Each scene shows the same named points in several views. A view is turned or mirrored, and shifted as a whole, has a little noise and may leave points out.
In the rows, 100 means zero.

Scene 1
View 1
danen: [ 86 113  87 129 110  86  85 130 102 108 116  97 108  94 111  75  86 121
  95 107  93  88 121  97  80 120  96  85 103]
saf: [ 49  91 116 153 122  69 104 102 117 109 129 102 118 103 133  79  66  98
 106  91 101 105 139 113 119 106 114  69  82]
vofu: [108 101  98 132 110  78  87 138  99 114 123 105  92  98 110 106  92 114
  98 106  94  73 113 111 104 120  91  81 116]
fon: [ 80 107 100 128  97 107  85 111 118 112 108 100 112  98 105  89  90  86
 101  97 103  98 134  86 101 107 103  90  87]
nedif: [ 94  97  89 120  92 109  90 130 120  93 123  96 103 102  96  96 104  96
 101  93 110  77 133  85  91 126  90  95 106]
disod: [ 93  94  98 113 108 125  81 144 119 116 120  96  78  85 104  95 103  72
 106 102 106  89 120  79  96 112  94  86  96]
guzav: [ 74  86 122 138 105  94  99 110 124 114 124 102  96 104 115 111  86  71
 109  88 112  96 138 104 135 107 103  78  90]
Sim: [142 122  91 113  57 120  74 106 111 115  87 106 105 110  68 130 118  85
  90 101  96  71 131  90 104 111  85 111 112]
goz: [ 58  87 106 133 113  98  98 122 126  97 135  95 106 100 121  81  84  87
 108  88 113  98 138  92 103 118 103  79  91]
zuvi: [104 102  96 135  89  74  96 116 107 100 125 103 116 116 103 109  90 119
  95  97 100  66 134 109 108 126  93  90 114]
nonu: [106 108 101 125  95 107  80 120 110 122 104 102  96  97  99 107  98  86
  98 102  98  89 122  96 107 106  95  91 101]
vuzaf: [105 108  84 119  94 103  84 132 109  99 119  99 104 101  94  93 101 109
  96 103  99  74 126  91  86 126  88  98 112]
zufi: [ 49  95 105 130 131 108  89 131 121 116 122  94  94  83 127  66  81  79
 111  99 105 116 123  84  96 106 108  72  79]
tova: [119 101  81 109 109 104  78 165 103 108 125  98  76  85 100  96 108 107
  98 112  98  68 106  87  78 128  82  91 122]
rok: [ 77 119  66 121 116  91  79 144  99  92 120  94 121  86 111  45  86 143
  93 111  92  89 120  79  45 134  96  92 103]
fak: [ 71  98 114 138 117  87  91 115 112 128 113 102  98  94 124  92  77  84
 104  99  98 107 124 107 118  98 108  73  88]
Zogog: [ 79  84 109 129 110  98  98 128 126 102 134  99  93 101 112 100  92  82
 108  91 113  87 132  95 112 116  98  81 100]
View 2
danen: [110  94  89 111 117  95 114 106  98 121 106 108 139  93  91 113 116  89
  80  94  85 110  83 111  91  97 109  96  88]
fak: [101  95  73 105 116  96  94 119  91 108  85 116 120  97  51  94  95 104
 105  84  88  90  83  95  85  97  95 118 109]
zufi: [110  89  66 112 143 101  85 103  99 114  84 127 143 100  47  93  91 102
  71  87  89  89  66  98  84  90  76 122  91]
nonu: [114  95 104  93 118  91 114 111  96  95  99 100 107 108  89 113  97  90
 106 100  86  86  87 102  97 105  97 121  95]
zuvi: [110 113  84 104 103  87 114 110  98  93 119  96 119  96  94 107 103 102
 105  99  75  99  94 100 108  95 118  93  96]
vofu: [102  87  87 108 116  98 123 103 108 105 106 108 106  94  83 117 111  93
 109 105  82  98  98 112  96  98 130  89 101]
Zogog: [113 101  69 104 128  97 100 101 107  85 104 114 115 103  65 101  82 108
  94 103  78  79  81 101 105  86 103 107  94]
nedif: [121 109  92 101 119  89 113 103 103  91 116  98 126 102 101 111  93  96
  87 105  79  91  84 105 110  96 101 105  85]
guzav: [107 108  68  98 115  91  93 114  96  79  97 111 106 105  55  91  75 115
 114  93  78  73  84  91 103  91  95 118 106]
tova: [119  70 103 110 141 108 131  85 124 105 106 112 108 101 104 135 113  79
  82 126  83  90  89 126  97  99 117  91  82]
saf: [ 94 115  47 112 107  88  82 121  85 107  98 115 142  88  41  79  89 120
  97  71  79  99  81  87  90  85 100 103 106]
goz: [112 108  60 108 127  93  88 104 102  96 105 115 137  98  64  95  83 113
  79  92  78  88  76  98 102  85  93 105  90]
fon: [119 106  90  97 117  90  98 114  90  98  99 101 130 104  82 100  91  98
  88  91  85  90  78  95  97  99  83 121  91]
View 3
disod: [101 112  83 117  95  83  85  65 122 114 106  96  81  76 123  98  85  78
 127 113 117 107  67  79  97  73 120 108  96]
Sim: [104 127  48 117  98 106  84  76 122  90 127 104  62  74 131  74  57 140
 120 113 167  93  89 133  94  95 126  83 135]
nonu: [113 112  71 108  98 100  86  77 116 113 107 106  75  85 120  90  89  98
 118 105 139 106  85  92 100  91 112  90 101]
goz: [ 96  98  96  92 103 103  81  80 112 136  87  97 120  87  98  93 101  76
 116 104 121 114  64  85 122  73 104  93  75]
rok: [ 86  90 119  84 104  74 124  98  61 113  94 124  85  84  96 103  89  61
 106  69 116 121  94 115 105  79 105 137 100]
Zogog: [102 104  84  96 101 106  67  71 117 131 102  93 112  81 105  89  94  82
 117 107 120 109  65  79 107  75 107  89  92]
fon: [100 102  85 104 103  98  97  87 119 121  88 106  92  90 113  91  93  99
 120 106 140 109  73  99 121  84 109  94  82]
saf: [115  89  91  82 105 116  84  91 113 149  75 106 122 106  92  91 124  82
 106  93 131 121  74  72 133  88  89  75  57]
tova: [101 113  84 103  92  82  85  64  84 105 127 109  70  68 115  99  75  67
 115  93 107 109  92  87  72  77 117 120 128]
nedif: [ 92 108  85  96 101 101  86  80 103 116 105 103  98  79 107  88  78  97
 115  99 133 109  76 111 107  78 115  98 108]
guzav: [113 104  71 100 100 115  63  72 132 135  95  93 112  91 107  86 102  96
 116 115 133 108  64  73 117  82 103  70  79]
danen: [104  98  95  89 100  92 102  89  82 117  98 118  87  89 103  95  98  77
 107  83 126 118  92  99 105  87 102 107  98]
zufi: [103  95 103 107 100  83  98  82 120 135  77 104  98  91 108 104 112  62
 123 107 115 118  63  66 122  75 106 110  57]
vofu: [113 108  78  87  97 105  76  76  88 117 117 110  90  82 103  90  92  81
 104  87 125 114  92  91  90  89 101  93 113]
zuvi: [107 106  73  77 103 122  71  82  90 121 113 107 106  85  98  81  85  98
  99  84 137 113  92 110 101  89  98  82 116]
vuzaf: [ 94 108  84  95 100  97  90  79  92 109 115 107  89  78 109  90  75  89
 112  93 129 109  85 111  96  80 112 109 117]
View 4
vofu: [110  81  84  84 112 112  91  95 101  95  95  79  86  84  89 106 102  73
 100  85 112 109 113 107  70 103 104  84  83]
rok: [126 110 103  74 112  90  90  77  88  98  97  65  87  84 102 164  98  99
 136 101  72  72 100  85  59 127 105 114  81]
saf: [ 85 107  94 108  90  78  96 103  97  92  90  73 118  86 108  76  84 100
 130  74 109 105 172 125 106 102 113  74 110]
tova: [114  90  98  83 116 122  90  79 110  97  99  86  71  94  88 133 113  74
 109 114 101 105  73 100  59  96  88  91  71]
nonu: [ 96  95  98  89 106 100 103  89 106  93  80  87  88  75  66  89 111  84
 109 108 116 101 100 116  76  80 103  88 102]
vuzaf: [121 103  89  78 118 102  92  78 101  94  81  81  81  88  76 108 107  81
 118 107 100  90  97 105  55  94  93  96  95]
fon: [ 93 115 103  95 104  83 102  84 102  91  75  82  98  81  75  88 104  97
 131 110 106  91 117 119  82  84 101  93 110]
Sim: [115  91  87  68 122 101 108  84 105  87  56  88  72  63  26  70 122  74
  94 119 126  92  73 112  44  66 101 103 112]
guzav: [ 83 108  91 110 101  95  94  90 111  90  83  91 101  94  89  61  97  87
 121  97 120 113 140 133  94  77  93  68 108]
zuvi: [125  91  70  77 118 103  83  88  97  92  78  75  87  86  78  83  96  76
 104  83 114  97 130 111  53  99  99  90 102]
disod: [ 88 108 109 103 104 104 100  78 115  92  91  94  85  94  82 106 111  88
 126 126 103 105  87 116  83  76  87  82  89]
danen: [112 101  95  81 109  91  93  88  93  97  88  72  91  78  91 123  98  93
 124  94  93  90 115 100  71 110 108  98  92]
fak: [ 78 102 103 105  93  86 103  98 104  92  91  85 106  80  94  88  97  95
 122  92 108 107 138 122 105  92 111  77 102]
nedif: [116 109  90  83 114  96  91  77 104  91  76  82  84  90  74  94 104  86
 125 109 102  89 110 113  60  88  88  93 103]
goz: [ 97 123  96 108 102  88  88  79 107  93  87  81 102 105 102  88  92  97
 142 102  98  99 141 124  85  91  87  80 104]
View 5
rok: [ 85  86  82  77  63  78 132 104 121 117 119 104 126 104  88 108  97 103
  82 133 122  98  79 103  81 140 111  93  86]
zuvi: [ 90 114 128  99  65 122 117  79  98 105  97 132 107 105  88 100 112  64
  71  94 100  90  98 128 104 101 114  74  72]
fak: [116 110 113 100  93 128 121  90  90  74 111  84  98 108 121  83 107  92
  92  87 103  85 105 113  93  84  81  95  88]
danen: [ 94 100 103  89  74 104 119  99 108 103 109 102 113 110  94  99 105  91
  84 113 110  89  92 110  93 117 100  86  81]
fon: [108  85 116 102  88 118 124  87  95 100 103  98  94 106  92  94 101  78
  88  84 105  94 104 108  91  96  89 114  87]
vofu: [ 87 120 129 101  76 118 106  97  96  93 105 115 113 112  92  94 120  86
  88 109 102  87  95 114 104 104 103  57  75]
Zogog: [ 99  90 132 117  84 123 123  81  89  73 111 113 112 106  98  80 107  90
  85  78 110  99  98 106  88  85 103  87  89]
vuzaf: [ 84  87 124 104  75 106 114  96 101 115 103 123 112 112  67 101 107  80
  87 101 107  98  96 107  98 113 108  86  80]
zufi: [112  82 101 102  92 112 133  95  95  65 122  76 110 105 117  78  99 111
  97  89 117  97  97  94  73  92  83 111 100]
disod: [ 93  71 140 125 101 117 111 103  83  86 107 104 109 115  69  79 108  98
 106  81 111 107 105  87  89  92  89  97  94]
tova: [ 74  88 131 111  87 102  99 119  98 106 110 111 123 120  61  92 117 105
 107 116 110 100  95  91  99 120  98  66  81]
Sim: [ 87  87 151 115  94 124  96  98  89 148  77 126  86 121  37 110 113  46
  97  84  91  99 117 112 121 103  93 101  68]
goz: [106  84 114 105  79 117 137  76  95  70 116 106 110 100 111  81  98  89
  81  78 114  99  94 106  78  88 103 103  95]
nonu: [ 98  98 131 107  93 122 107  96  90 106  97 104  97 116  79  94 113  78
  97  90 101  92 110 108 105  97  86  93  80]
saf: [122 112 100  92  77 126 140  69  97  61 115  94 101  94 145  83 100  85
  72  82 108  84  96 123  83  80  97  99  89]

In a view up to two points have been moved. Name them for each view, in the order of its rows, or write none.
view 1 -> nedif
view 2 -> zuvi
view 3 -> Sim, vofu
view 4 -> rok, saf
view 5 -> disod, tova
